Points, in no order, along strands that fork and pass close to each other.
Points whose rows are less than 157 apart are linked; no others are. Some points are linked to none.
Q_720: [-10 -19 -41  23  16  22 -39 -14  32   3  29  -4   3 -19 -14 -10  27 -21
   3 -24  47 -22 -34 -12   2  -4 -47 -50  -1   9  31  24 -35 -35  28  14
  -4  53  13 -25  15  42  59   4   1  41  29   5  -3  -5   7 -23  29 -32
   0 -36]
Q_673: [ 27   7 -26 -33  18  28   8  25  11  20  20  -3  42  10   7  42  -7  26
 -13   3  10 -23   3  -8 -36 -32 -24  -6  36 -18 -14  -4   6   7  39  14
  37 -13 -10 -10  10  29  17  -2   6  22   1 -17  51  -9 -22   0  22 -13
  24  -5]
Q_693: [-18  -3  57   0 -32 -37   3  10  -4 -13 -29 -40 -43  -8   1   4 -15  23
   2  23 -44  15 -18  33  11  15  -4 -16 -18 -14 -16 -40  -4  29 -49 -41
 -53 -48 -16  32   8 -34 -33 -14   5 -10 -12  -8   2  -9 -14  25 -35   6
 -28   5]
Q_156: [  7  -8  -4 -19  -3  -8  13 -15  12  42   2   3 -26  20   5  38 -27  18
  38  -1  29 -10  11  31  -4   3 -32 -42  23  18  -4 -23 -23  28  14  35
  37  -1  -5 -22  25   4  63   2   3  -1  -3 -33   6   9  18 -25  28 -34
  51  -5]
Q_717: [ -8 -46  11 -11   5 -17   4 -10  27  18  68  -7  22   1 -42  27  11 -11
 -11 -11 -14 -29 -51 -30  -5 -41 -12 -57  -8 -57  -9  20  -2  -5  -5 -12
 -36  37 -23  36   8 -17   1 -36  39   5   1  18   9   6 -23 -49  -6  26
 -42 -15]
Q_805: [ 18   3 -20  47  22  15   5   0  -9 -13 -47  39  -5 -37  -7 -55  21 -45
   2  26  37  40   3 -46  19  28  13  31  16  40  48   4  18 -13  26  17
   4  15  -3 -51  25  15  48  11 -48  -1  28  18 -39  -9  45   0  33  -2
 -32   6]
Q_754: [ 18  25 -25  14  17  -1  24  18 -25   1 -11  26 -12 -20  -1 -38 -16 -35
 -29  29  20  39   3 -14  37 -20  33  74   7  34   7  11  41  22  15  -3
  -5  18 -30 -23  -4   1  -8   6   3  -9  -4   4 -11  24  20  -7  22   2
   4   0]
Q_362: [-20  14  22 -29  13   3  29   6 -18  10  26  -4 -17  23  23 -18 -15  -6
 -15  11  15   9  -5  39  -1  -8  69  56 -17  28  10 -23  11  22  -4 -23
  -9  13 -28  26 -23  35 -27  16  -9 -30  41 -11  36   0 -17   3 -18  -6
  32  -1]
Q_59: [-39  24 -52  -8  27   4  13  39 -11  34   2 -46 -49  -2   8 -30 -30   8
  24 -14  17   3 -30  21  18 -19  26  21  -7  10  24   6 -13  19 -33 -17
 -57  40  10   7  35  -3  -2  21  13  10 -31   8  13  14   7   8 -33  13
  -8 -18]
Q_896: [  0  11 -65 -20  49  32 -29  45 -10   2  13 -37  23 -29   2  -4   1  26
 -17 -41  14 -31 -39 -43 -31 -24 -22 -14  29 -15   3  21 -29 -36  32  -3
 -26   5  19 -29  19  38   2  14   5  62 -26   6  52  25  -6  15   9  -2
  -8 -36]
Q_349: [ 11  -7 -18  31 -24 -31 -40 -24  11 -21   8  15 -16   8 -14 -12   1 -35
 -12  17  16  28 -12  30  38   8 -27  -6 -19  28   7   9 -14 -19  14  13
   5  33  14 -28 -19   7  26   7  19  16   9   5 -54  22   9 -22  39 -24
  -9 -11]
Q_46: [ 30  21  -7 -17  17  19  18  37 -35   6 -48  33  34  -7  14  24   6  30
  13 -28  14 -33  36 -27 -29  16 -15   1  57  23 -30  14  -3  19  46  22
  57 -46  -4 -60   6  19  -5  21 -22  15 -39 -35  11   8   2   4  34  -8
  62  16]
Q_597: [-10 -44  -9 -25  24  22  13  -1  29  35  69  -8  40  -4 -29   5  15 -12
 -24   8  10 -25 -54 -31  -9 -43  19 -32 -15 -48  22  23  25 -35  12 -12
 -49  64 -11  49   5   9  10  -3  17  -5  22  35  43 -15 -22 -27  -9  28
 -39 -12]
Q_679: [-26  16 -14   0   7  13   5  23  15  12   0 -49 -37 -12  -2  -5  -3  29
  25   3 -18 -16 -20  18   1  -5  -1  -9  -8 -24  11  -1  -2  -2 -56  -7
 -66  31  33  31  35 -19  -5  16   3  -3 -27  14   8 -17 -20  24 -49  28
 -36   8]
Q_544: [ 17  -2 -16   6 -10 -26 -14   4  10  19  23  -6  -2  12 -18  22 -16 -17
  -1  16 -25  -9 -25  59  39 -53 -22  -8 -13 -16  -7   6  13  20 -26   9
 -14  54   8  -7  -4 -34  25  -5  51  -3 -26   4 -37  10   4 -27   2  10
 -17   9]
Q_991: [ -5  21  16 -23 -30  11   0  29  -2   3 -42 -51  -6   7  33  49 -12  61
  39  -5 -39 -26   8  25 -38  14 -43 -44  29 -30 -30 -25 -12   4 -40  10
 -14 -57  30  11  34 -33   5  19 -19   4 -49  -2  12 -13 -22  30 -28   5
   6  20]
Q_678: [-10  -8 -13 -25   2  14 -23  10  -7 -16  30  11  31   4  -9 -24  23 -20
 -46  38  15   2 -26  23   7  -6  25  44  -5  17  28   9  24 -36  42  -9
  -1  45   0  10 -38  56   7  37   1  -7  64  13  12   8 -26  13  26 -10
   0   7]
Q_758: [-45   4  -4   5   5  -5  -1 -10 -22 -15  -8 -21 -31  -6  27 -30   4   7
  29 -74   6  -3  10 -30 -37  24  28  -6 -13  16  -7  16 -52   0 -11 -17
  -4 -28  13  24   5  18 -50  21  -9  10 -24   1  16  26  -5   4 -35 -13
  35 -30]
Q_300: [-18  -6  43 -40 -29 -42 -31  20  -8  -6  21 -27  -9  20 -27  17   3  25
 -20  20 -40 -16 -54   6 -10 -18 -13 -41 -16 -39 -35 -10 -14  12   6 -38
 -53  -4 -28  26 -14   2 -34 -15  27   7  -9   1  38  44 -39 -20 -17  25
  -5   8]
Q_923: [-41  17   0   6 -10  23 -16   4   2  -9 -14 -26 -17 -19   7  -7   6  32
   2   1  -8  -3  -8  20 -13  23   4  -8   1 -15  22  -6 -15 -26 -41   4
 -39   8  38  24  18   5   9  29 -27 -14   9  13   5 -26 -17  31 -38   8
 -40   7]
Q_445: [ 13  -8  19  -2 -35 -52 -54  -3 -13 -47 -17  10  14   0 -24  -2   5 -10
 -38  14 -25  11 -10 -11  22   6 -23   1 -13   3 -22  24   3  -4  33  -7
   6 -13 -10 -18 -46  -4 -43 -21  30  25 -13  -8 -25  42  -5 -11  23  -2
   2  12]
Q_227: [  2  21   8  -9 -15   7   0  32 -21   1 -37  13  10   5   2  12   7   7
 -30  26  -4  -7  22  44   7  23  -4  31  19  13   2  -8  23   4   7   9
   9   0  24 -19  -9   7  21  27 -26 -24  10 -21 -19 -18 -14   8   3  11
   1  53]
Q_794: [ 11   7  15  11 -24 -13 -21 -12  -3 -19 -22   6  17  12  17  17  14  15
  21 -50 -25  -3  24 -36 -24  19  -9 -34   8  -2 -51  23 -33   0  13  -2
  34 -50  -1  -9 -18 -11 -59 -12   9  25 -60  -5  -4  30  -9  -1  -1   3
  37  -9]
Q_89: [ 11   4 -24   1  10  29   8 -10  29  16  16 -27   9   2  15  34  -2  25
  15 -43  -2 -22   4 -52 -38 -27 -29 -51  15 -43 -23  11 -26  -2 -12  -2
  -6 -26   0   2  34 -13  -4 -21  17  30 -38  12  42  12   0  -6 -15  10
  -5 -29]
Q_851: [ 33  20 -30 -42  17  55  28  26  27  12  40 -26  45  32  23  58  -5  45
  -1  -1 -23 -39   2  14 -38 -45 -18  -1  28 -44 -16  -6  20  -3 -15  10
  13  -1   3  16   5   3   3   5   8  12 -15   6  57 -22 -32  22 -16   9
   6   0]
Q_892: [ 18  -1   2  -1  12  -6 -10   6  23 -17  19 -10  22   9   4 -16 -13 -16
 -31  30 -34  37 -37  23  44 -57  29  39 -48 -15   1   8  39   5 -31 -36
 -44  22 -34  70 -43 -27 -55 -13  23   5   0  33   6  -8 -15  19 -26  33
 -44  -4]
Q_121: [-22   6  17   8 -15 -13   6  11   7  10  -7 -45 -33  -9   7  -1   7  31
  32 -15 -42   6  -1  -1  -2  -2  -1 -29 -11 -31 -23 -10 -10  17 -67 -37
 -50 -21  -1  39  28 -36 -38 -15  11  -5 -44   9  10  -6  -2  16 -51  19
 -26   3]
Q_785: [ 21   8   4 -12   7  30  10   6 -14   9 -37  23  27  -3  20  33  -2  33
  36 -19  26 -30  51 -16 -44  42 -22 -29  49  15 -12  -8 -19  -1  37  34
  73 -62   3 -27  13  19  19  17 -39  14  -5 -28  16  -9  10   7  22 -29
  52  -1]
Q_255: [-39 -20  53 -39 -43 -31 -21  18  -8  -8  -3 -15  -5   2 -28   4  17  24
 -53  49 -39 -14 -48  18   3   4   4 -12 -22 -30  -2 -28  12   5   9 -37
 -68  -9 -29  36 -24  12 -23   5   8 -21  41   3  30  10 -35   5 -19  15
 -24  22]
Q_482: [ -6 -48  66 -27 -27 -30  24 -23  -8  26  46  14   2   6 -21  31   4  -5
 -11  21 -12 -26  -2   0  -7 -17   0 -35 -22 -42 -32 -23  13  28   8 -15
   1   1 -45  19   0 -32  -6 -45  15 -38  18 -20   9  -9  -6 -61   1  19
  -9  26]
Q_307: [-26   9 -30 -32  40  73  12  36  -2  12  22 -14  21 -17   6  -2  16  27
 -12   1  23 -37 -10  12 -41 -18  17  16  15 -24  19   8  13 -47   0   1
 -22  48  36  18  17  40  30  42 -22  -4  32  10  55 -30 -18  22 -19  15
 -11  12]
Q_78: [-16 -10  21 -24 -18   8  -8  12  17 -16   1 -18  14 -12 -16  -1   6  20
 -56  59 -31   1 -32   1  -9  -1  12   8  -5 -45  15 -26  26 -16   4 -18
 -51 -16  -6  47 -12   7 -19   1 -20  -7  42  28  30 -17 -33  28 -17  22
 -43  15]
Q_316: [  3   0 -60   8  34  49 -23   9  46  16  25 -17  28 -21  -6   5  10   6
 -11 -39  24 -24 -37 -30 -10 -23 -30 -36  18 -32  21  33 -15 -43   9  16
 -17  37  32  -8  33  20  29  -2  13  49  -9  22  18  -8   0   6   6  -5
 -25 -45]
Q_844: [-22 -21 -22 -20  19  57  -2  21  25  20  40 -14  31 -12 -22  15  23   2
 -28  12   6 -23 -33   2  -8 -27  16 -10   0 -39  33  13  25 -51  -1   2
 -40  68  10  35  -5  21  22  27 -12   1  34  36  31 -30 -31  16  -6  24
 -47  -2]
Q_396: [ -2  -5  19 -17 -34 -45 -42 -12   3  -3  25 -32 -14  18 -21  35 -10  18
   8 -18 -30  -6 -32  20   1 -17 -27 -52 -14 -23 -47   8 -33  14   2 -17
 -15 -15 -22  17 -12 -12 -32 -18  46  27 -36  -6   7  39 -28 -18   4   0
  15 -25]
Q_878: [ 35  -2 -42  19   5  10 -39 -18  21 -42   8  15  59  16   0  -7  27 -16
 -22  -6   4  -2  14 -15   1 -10 -14  27   0   8   5  28  -7 -49  30  15
  41   2  23 -12 -36  26  -9  -1  14  35  21  11 -18  -5  -3  14  20 -10
  -5 -16]
Q_142: [ -2   1  -3  14  -6   5 -16  -1  11  -6   7  -9  15  -7  -7  -5   3 -20
 -21  34 -35  20 -20  32  44 -26  20  31 -28 -10  24  13  28 -20 -38  -2
 -40  48   3  51 -31 -33 -18  23  13  -7  -2  40 -27 -19  -7  25 -20  19
 -58  -3]
Q_931: [-23  -8  -5 -36  -8   5 -17  19  12  -9   4 -36  -7   7 -10   5 -26  33
 -36  39  -1   4 -35   0 -23   8  -9   3   4 -17  22 -27  -5 -17  29  -7
 -32 -31   3  12  -2  43   5  10 -16  21  43   1  51  10 -36  38  -1  -8
  -3 -19]
Q_570: [-40 -11   9 -15 -15 -43 -29  32 -28  -6 -15 -22 -39 -13 -40 -17  -4   4
 -27   6  -7   1 -37  -7  15   9 -11  -1  -2   9   3  13 -13   3   7 -19
 -60  28  -7 -27   7  20   9  -8  17  11 -16  -1  12  33 -12 -14   5   4
 -13   2]
Q_635: [ 34  23 -45  24  19  42  10  -3  39   1  -6   4  28   9  18  17  -7   4
  10 -18 -19  16  22   3  11 -15  -8  24   1 -18  13  17  19 -14 -52  25
  19   9  34  13   5 -28   8  -1   5   5 -16  16 -20 -42  10  30 -19  11
 -33   2]
Q_656: [  4  27 -48 -21  45  59  13  60 -32   2 -11  11  40 -18   8 -15  30   0
 -33  15  13   3  12   0   0 -13  41  68  29  26  12  18  43 -17  10  -9
  -2  30   8 -17   2  18  -8  38 -15  -6  10   2   8 -22 -15  30   7  26
 -15  24]
Q_589: [-15  25 -40 -16  20  12 -19  23  -7  18  -7 -28   1  -9   6   9  -6  27
  24 -66  12 -31 -15 -30 -30  -9 -19 -32  23   0 -17  28 -48   0  13   5
  -2  -4  22 -33  26  16   9   5  17  51 -50  -9  31  38   3  -2  -2 -15
  23 -29]
Q_924: [ 17 -11  21  45 -27 -17 -15 -14 -18 -20 -50  33 -11 -24 -19 -22   3 -49
 -31  73 -17  37  -3   9  59   1  -2  18 -15  10  32 -12  40   4 -10   2
  -9  22  -9  -5 -10 -48  23  -3  -3 -15  11  25 -78 -12  37   3  20  17
 -77  37]
Q_350: [-20  14  38 -27  -8 -25  21   7 -36  25  17  -7 -38  33   8   5 -13  19
  13 -11  -4 -13  -5  50  -2   0  24   1 -17  14 -26 -13 -10  37  -9 -17
  -8   8 -22   2 -10   8 -22   1   2 -30   0 -23  31  21 -18 -29 -13   9
  52  12]
Q_232: [ -9  10  26  16  -6  24  11  -2 -28 -11 -49  17   8 -14  34  -2  29  28
  31 -41 -33  -8  68 -34 -34  51  14  -7  19   1 -19   4   1 -15 -29   0
  20 -43  41   3   0 -24 -28  12 -55 -24 -26  -1  -6 -34  11  21 -37  10
  21  40]
Q_913: [ 32  19 -43  25  34  18  18 -23  16   9  28  29  23  10  24 -13 -13 -28
  22 -47  31  12  29 -16   0 -25  18  31  13  30  -2  19   7   6   7  27
  59  -5  -1 -33   1   6   5 -11  18   7  -8  -5 -20  -7  33  -9  24 -23
  35 -30]
Q_174: [ 10 -15   9  -9   2   1  22 -21  31  13  45 -19  16  -1  -6  22   5  13
   7 -31 -15 -13  -8 -50 -29 -24  -4 -43  -6 -56 -27   8 -14   2 -18 -14
 -12 -20 -22  36  11 -27 -26 -42  26   1 -19   7  34  -4  -7 -27 -29  19
 -24 -24]
Q_689: [  7   3  46 -26 -30 -26   8  15 -30  25   1  -2  -5  32   4  41 -10  31
  25   8 -29 -27  12  47  -5  -7  -8 -27   3  -8 -45 -17   2  48  -3 -11
  13 -22 -24  -5 -11 -30 -28 -16  11 -21 -41 -34  20   7 -14 -26 -11  10
  43  28]
Q_972: [  3  30 -12 -25   7  26  10  54 -41 -10 -25   6  24   2  15   5  19  30
 -43  24 -17 -20  24  20  -3   8  25  63  20  17  -3   5  37   1   0 -19
  -3  -6  19  -7 -16   7 -33  38 -25 -17   3 -10   8 -14 -20  22 -14  28
   1  49]
Q_412: [  7  17 -10   3  15 -24  15  30  -5  -1 -29 -30 -38 -18   8 -23 -46   0
 -11  18  -5  42 -18 -10  30 -21  14  40  -7  18   9 -14  21  48 -17 -33
 -47 -36 -19   4  15 -12 -40 -16   5  25 -30 -13  16  24  10  26 -19   7
 -10 -18]
Q_970: [  9  12   5   3  25 -20  37 -35  27  23  48 -12 -25  22  28 -11 -35 -11
  22 -30  12  34  -2  -1  12 -28  35  17 -33  11  -9  -4   2  40 -41 -17
   2 -21 -31  45 -13 -23 -33 -36  21  -1 -19   1   9  -2  23 -11 -30 -12
  22 -46]
Q_122: [  6 -19  18  46 -18 -37 -16 -48  12 -12 -16  24 -20  -5 -10 -22   9 -48
  32   6  13  19  29 -11  13  37 -25 -25  -9  16   4  -5 -23  -9  15  22
  45  -4   3 -31   7 -11  27 -20  -2  -4  14  -2 -59  -4  29 -16  33 -28
  10  -5]
Q_128: [ -8  11 -29   3   5 -20   0 -26  -8  28  39  27 -38  22   6   2  -4 -24
  23 -47  48 -20 -25  26  10  -4 -13 -18  -1  42 -12  30 -36  18  26  24
  24  58  -6 -50   9  23  46   2  36   1  -7 -10 -14  48  22 -62  38 -30
  72 -19]
Q_45: [ -2 -12   7  45  23   7   3 -35  -4 -17 -31  28  20 -30 -16 -72  27 -52
  -9  23  30  39  22 -86   8  43  34  21  -3  16  39  17  16 -28  34   1
  16  -7 -15  -4   6   1 -12 -23 -27 -14  33  43 -32 -14  33   9  20   3
 -53  -4]
Q_118: [ 23   0  -3 -40  26  16  24   4  -7  13  48   6  41  27   6  16  -6  12
 -18   1  21 -10   6 -10 -31 -29  22  33  18   6 -23  -3  25  12  42  -6
  37 -20 -34  -4 -18  40 -26   0  12   0  25 -22  64   1 -21  -5  19  -8
  47  -5]
Q_863: [  3 -14  -2  28 -25 -13 -42 -12  10 -24 -15  13  16 -12 -18 -13  16 -37
 -26  50 -16  20 -22  31  48 -10 -10   8 -27 -15  22   9  12 -30 -10   8
 -19  49   8  23 -27 -16  10   8  17  -1  15  25 -51  -4   4   3  21   8
 -61   7]
Q_155: [ -7 -39  52  -7 -11 -20  27 -10 -20  33  37  23 -12  -1 -30  10   8 -33
  -8  19 -21  -9  -1   0  28 -30  17 -25 -21 -38 -10  -7  31  31 -30 -19
 -10  47 -37  31   4 -63  -2 -38  28 -50  -9   3 -23 -24  20 -64  -9  39
 -46  32]
Q_942: [ 42  -1  16  58 -25 -37  12 -25  -8 -39 -44  53 -18  -9   3 -41  -5 -62
 -12  58   8  50  15  -3  46   7  -5  48  -6  32  18 -18  24   1  13  11
  29   0 -10 -42 -15 -39  32 -10  -6 -15   9  12 -85   7  47  -7  22  -1
 -23  27]
Q_195: [  7 -34  -6 -19 -11 -41  -9  14  12 -17 -12   8 -30  -2 -46   3 -33 -20
 -39  76  32  27 -33 -21  30   8 -39  17   4  21  26 -27  17   1  54  13
  -4 -14 -27 -46   6  32  56 -21   2  17  44 -18   3  31  10 -11  59 -27
  -2  -3]
Q_649: [  2  16  -1  16 -11 -15  16 -20  -9  26   3   8  -7  21  15   3  -1  -8
  49 -50 -26 -10  33  34   8  -2   7 -13  -6   9 -30  15 -19  24 -40   4
  21  31  19  -3   3 -43  -4  -4  25 -29 -35  -7 -41  -1  10 -27 -13   3
  35  21]
Q_739: [  6  22   5  -2  -9  32  -1  15 -12   3 -46  -4  16  -9  17  35  27  38
  40 -37 -25 -30  46 -12 -41  23 -35 -46  30 -24 -31  -2 -14  -5 -31  17
  14 -31  42 -10  22 -29   7  13 -36  -2 -41  -4   2 -22  -4   8 -21   6
  10  41]
Q_630: [-53 -11  36   8 -23 -60   0 -32 -39   2  -6  -8 -80   2  -6 -37   0 -27
  49 -31  -6  15   4  40  26  30  17 -10 -33  40  -7  -6 -40  24 -27 -16
 -20  46  -8 -11  -1 -14  10  12  10 -39 -18  -4 -50  24   7 -25  -5 -13
  38   4]
Q_315: [ 43  17 -10  24   8  18  -2  12   5 -42 -68  15  32 -15  15 -10   5 -10
 -15  37  13  28  25 -21  15  57  -6  41  21  21  30  -1  29 -18  17  22
  27 -73  42 -33   8   4   3   8 -37   8  22   4 -42 -26  20  49  12  -1
 -18  26]
Q_932: [  4  -9  13  27   7   1   4 -44   9 -25 -17  13  10 -24  -4 -44   2 -18
 -18  30  16  35  26 -57  -4  43  19  16  -7  -6  32  -7   8 -23  23  -6
  16 -42   3  19  -3   8 -24 -21 -17 -10  42  23  -3 -21  17  31   2  -4
 -34  -1]
Q_27: [ 14  -6  14  28   6 -39  45 -12   1  15  -7 -13 -45  -2  13 -18 -52 -17
  25 -17   7  47   6  -4  30 -11  16  12 -14  21  -7 -24  10  61 -32 -18
 -11 -44 -29  -4  23 -44 -23 -28  -4 -11 -34 -12 -12  12  33   3  -6 -12
  13 -25]
Q_160: [-26  -2 -23  -7   2   8 -13  26  -1 -13 -33 -16 -21 -21 -13 -10 -17  11
 -25  24  31  10 -16  -1  -1  40 -15   9  16  21  37 -23 -20 -21  23  17
 -23 -19  22 -27  22  50  55  21 -35  21  43 -10  15   4  -5  34  17 -28
 -18 -14]
Q_827: [-12  -4  63 -22 -51 -22 -12  13  -9 -14 -40 -35 -16  11  -3  36  -2  42
   4  29 -46  -4   4  25 -15  37 -24 -33  17 -26 -20 -50 -10  18 -15 -13
 -23 -77   0   5   1 -19 -15   1 -24  -6 -19 -12   2  -8 -14  29 -22   5
  -6  20]
Q_744: [-41   8  18  24  -7 -12  14  -6 -33   6 -25   3 -54 -12   2 -53   3 -23
  26 -18  10  21  14   1  10  25  33  17 -22  37  12   4  -8  15 -30 -10
 -20  22  -6   1  12 -15 -10  13 -10 -28 -14   4 -38   9  14  -4 -16  10
   7   3]
Q_131: [-38   1  -8   7   6  13  10   9  -5  -3 -40 -11 -47 -17  -6  -7 -27  13
  19 -10  29   6  17   4 -10  46  -9  -6   6  31  30 -29 -24   6  -7  26
  -5 -21  34 -25  43  27  56  22 -53   1  29 -25   2 -10  11  24  -5 -25
  10 -10]
Q_604: [-16 -12 -32   8  33  -4 -17 -25  20  14  36  14 -25 -12  -9 -18  16 -26
  13 -46  66 -23 -34 -23   7   5 -35 -45  -5  34  14  24 -41 -17  43  18
  12  54  -9 -48  17  50  61   0  15  30  15  -9   2  25  28 -52  40 -41
  40 -41]
Q_371: [  2  -6  -5 -13 -22 -34  -8 -23  13  32  25  10 -22  27  -6  42 -16   6
  44 -15  18 -31 -10  59   7  -3 -46 -46  10  15 -30  11 -29  19  -3  34
  34  37  -6 -28  11   3  50  -6  41  -7  -6 -28 -19  24  11 -54  28 -27
  61   2]
Q_432: [-12  22 -44   4  30   1  -3  40 -23   9 -24 -15 -39 -24  11 -38 -31 -12
 -14  10  15  39 -18 -13  42 -21  29  60   3  35  25  14  25  29 -13 -16
 -48  17  -5 -23  13   0 -17   9  -2  22 -42   6 -13  37  15  23  -3   8
 -14 -11]
Q_657: [ 27  -6  -8 -30  35   9  26  -2  17  27  76  11  45  30   5  18  -8  -3
 -19 -12   2 -10  -1  -9  -9 -56  35  25 -14 -15  -4  12  31   9   7 -25
  10  20 -32  39 -29   6 -29 -28  31  -6   5   3  49  -4 -17 -28  -2  16
   5 -14]
Q_843: [ 23   3 -31 -27  36  15   7  17  32  -2  55   2  31  19   4  -3 -17 -16
 -37  27 -10  17 -32  13  29 -65  45  49 -31  -6   6   5  49   0   1 -34
 -21  29 -33  47 -45  -8 -42 -14  28   7  12  22  24  -3 -17  13 -14  21
 -14 -20]
Q_782: [ 20  19 -23  18  18  38  41 -28  46  33  26  14  21  14  11  16 -15   6
  27 -21  -6  -4  33   4 -11 -20  -1  -6   0 -23   3  -1  11  -5 -50  20
  29  11  18  30  16 -35  31 -17   4 -23  -2   5  -5 -58  19   6 -16  -2
 -14  -5]
Q_208: [ 22  11 -29  11  16   2  25 -10   0   1   8  16 -11   7  10 -22 -27 -19
  -4   8  38  26  11  10   4  -5  27  51   6  42  16  -7   7   7  25   9
  34   1 -10 -29  -7  28  10  12  -8  -8  31  -9 -11   8  20  -3  25 -21
  33 -17]
Q_767: [-25  13  -1 -14   1   4  18   2   2  36 -14 -33 -37  16  16  23 -45  32
  51 -26  21  -8   6  40 -17  13 -20 -37  21  15   6 -20 -36  19 -15  22
  12 -17  18 -12  39  10  51  22 -17  -3  -2 -27  17   1   6   3  -6 -32
  50 -10]
Q_492: [ 26  -4  -5  15   6  32 -33 -11  17 -42  -8  24  55   9   8  10  51   3
  21 -24   2 -25  36 -10 -42  26 -23 -22   9   0  -3  12 -34 -56  29  28
  69 -26  33  -9 -22  41  14  14 -13  22  27   0   3 -11 -12  17  13 -18
  16  -4]
Q_469: [  6 -38  76 -26 -48 -40  -5 -19 -24   6   7  22  -1  15 -19  49   1   8
  -8  35 -31 -19  10  26   2  -4 -18 -49  -5 -30 -36 -35  13  37   9  -7
  27 -27 -39   7 -13 -31 -13 -36  16 -22   0 -31 -13 -12   0 -37   3  13
   7  37]
Q_163: [-17 -19  60   8 -35 -60  -5 -34 -26  -4  19  22 -39  11 -14 -13   2 -41
  20 -11 -14   5   2  34  23  11   1 -10 -35  23 -37   0 -10  33  -8 -19
  12  36 -32   2 -28 -26 -14 -15  26 -35  -3 -15 -49  26  -4 -43   9  -7
  32   7]
Q_281: [ 33   4 -56  33  13  22 -21 -25  43 -13  21   2  46  21   7  13  -3 -15
   0 -26 -19  13   6   1  25 -35 -14  25 -12 -11  14  37   7 -35 -28  23
  26  22  40   3 -18 -20   2 -10  23  29 -20  21 -33 -19   6  27   2  -3
 -29 -30]
Q_43: [  9  15 -39   6  34  52   6  38 -26   6 -44  25   6 -35  -6 -20  23 -18
 -11  36  29  11   2   1  14  11  23  54  26  40  39   3  33 -15  11  22
  -8  32  17 -46  19  26  54  36 -46  -7  22  12 -18 -23  12   9  23  14
 -31  24]
Q_369: [-24   7  26  -5  -6   3   2  -7 -24  -8  -8 -16 -14   9  30  10   8  40
  37 -56 -16 -12  18 -31 -56  28  20 -30   6  -1 -31   0 -46   5   2 -12
   8 -61  -9  22  -9  10 -64  11 -12  18 -28 -12  35  34 -10   3 -26   0
  43 -29]
Q_669: [ 53 -22  -5  30  -8 -35  -9 -11  12 -26 -23  38  -9 -11 -19 -21  -8 -52
 -28  81  22  39  -5 -14  52  -6 -23  47   4  20  31 -15  30   6  49  23
  25 -10 -17 -41  -6  -2  35 -15   0   7  36  -7 -45  16  36 -13  42 -10
 -23   4]
Q_15: [ 20 -15  24  10 -20   5  13 -29  24   9  16   2  18  17   6  28  -3  13
   4  14 -11  -7  26  30  -7   6 -14 -19  -9 -28   0 -25  -6   2 -20  18
  33 -27   5  23  -8 -21  10 -11  -5 -20  22  -9   0 -31  -1   4  -7 -10
 -10   7]
Q_82: [ 15 -12  -2  18  21  35   3 -18   8 -24 -10  35  37  -8  13  -8  24   1
  19 -23  41 -20  43 -31 -34  43  -8  -8  14  16  10   4 -21 -31  52  23
  73 -38  13 -21  -8  42  23  14 -33  12  38 -19  14 -12   9   8  25 -35
  38  -7]
Q_465: [ -8 -17  65  -1 -39 -69 -20 -13 -29 -29   1  24 -34  12 -20 -18   5 -24
 -26  19 -27  16 -12  27  32   3   9   3 -40  12 -26 -10   3  27   8 -24
 -13  13 -42   8 -45  -9 -39 -17  21 -20   8  -7 -29  23  -6 -17  10   6
   4  16]
Q_114: [  8   6 -32  20  39  31  26 -36  24  27  29  25  25   7  14 -12   7 -25
  27 -62  21  -6  33 -35  -7 -22   9  -6   0   8   3  19  -6   3 -18  18
  31  30   2  -9  11 -12  20 -20  14 -11 -12  13 -14 -19  31 -24   1  -3
   6 -25]
Q_797: [ 18  -7  22   7 -33  -4  -7 -15   6 -15  -1  28  27  11  -5  25  13  -3
 -20  36 -12 -10  24  38   7  11 -12   6   3  -7   2 -16  17 -18  17  19
  35  -1  16   0 -23   6  16   3  -2 -20  32 -14 -20 -24 -13  -6  11  -8
  -4  45]
Q_475: [  4 -19  42  31 -21 -26  19 -44  -1 -27 -28  21  -2  -7   3 -25  -1 -18
  12  10   6  22  39 -27  -2  59   2  -3 -10  15   6 -17  -2  -2  27   2
  37 -55 -15  -3 -14 -11 -20 -33 -24 -21  20  -7 -24   3  24  13  12 -12
  19  -3]
Q_670: [ 22 -17  26   8 -30 -37 -37 -25 -10 -29 -11  29  26   6 -16  18  19 -12
   5 -21 -13  -3  15 -44  -3  23 -20 -26   7 -11 -39  18 -23   8  41  12
  44 -30 -20 -27 -18 -12 -44 -42  23  26 -41 -10 -37  32  -2 -21  28   0
  17  -5]
Q_957: [  8  24   3  21   5  12  18  13 -27 -30 -75  16  18 -21  30  -8  12  26
   2 -17  -7   7  43 -40  -7  51  16  34  26  24  10   2  15  -4  -1   2
  21 -72  40 -22   0  -5 -35  17 -55  -3 -12 -11 -12 -13  10  45  -9  -4
  13  26]
Q_494: [-49   5  22   6  -1 -14  20 -10 -22   1  -4 -11 -45  -6  -1 -47 -11 -19
  -2   6  24  39  -7  18  10   9  56  38 -25  40  25 -13  -3  22 -10 -26
 -34  14 -21  33  -8  16 -11  20 -18 -33  28   3   9  12   4   4 -17   2
   4  -6]
Q_992: [-52   0  11  16 -15  10 -24 -17 -10  -9  -8 -26 -27 -21   8 -21  29  23
  30 -54  -5  -9  11 -16 -39  28  -2 -41 -15  -7  -2   2 -48 -30 -38  -1
 -26  -5  38  24  14   5 -10  25 -17   3   3  16   6   1 -12  14 -36  -8
  -5 -15]
Q_788: [ 17  23 -24 -31  18  71  27  30  24   0  21  -7  40   4  21  38  14  42
  -2   0 -17 -47  14   1 -54 -17  -8   3  22 -50  -7   5  20 -33 -28  15
  11  10  46  26  14   6  13  27 -21  -7   4   9  58 -56 -30  37 -27  21
 -17  24]

A fork is a point with three links, a tip a point with one. Leave the first point through the second and follow the links. Name the first fork or tip that comes.
Q_896; Q_316 => Q_396
Q_445; Q_670 => Q_679
Q_45; Q_805 => Q_782
Q_679; Q_121 => Q_315
Q_281; Q_878 => Q_46
Q_797; Q_227 => Q_863
Q_744; Q_494 => Q_155

A fork is a point with three links. Follow the links from the first point to the second and name the forks in between, in order.
Q_465; Q_232 => Q_679
Q_635; Q_465 => Q_782 Q_432 Q_679
Q_669; Q_932 => Q_863
Q_656; Q_412 => Q_782 Q_432
Q_679; Q_114 => Q_432
Q_43; Q_281 => Q_782

Name the points in between on the shortest way along the links from the first point to the second, in order.
Q_844; Q_767 => Q_597 Q_717 Q_174 Q_89 Q_589 Q_896 Q_316 Q_720 Q_604 Q_128 Q_371 Q_156
Q_114; Q_630 => Q_913 Q_208 Q_754 Q_432 Q_59 Q_679 Q_923 Q_992 Q_758 Q_369 Q_794 Q_670 Q_445 Q_465 Q_163
Q_788; Q_932 => Q_851 Q_673 Q_118 Q_657 Q_843 Q_892 Q_142 Q_863 Q_349 Q_122 Q_475
Q_913; Q_785 => Q_114 Q_782 Q_635 Q_281 Q_878 Q_492 Q_82
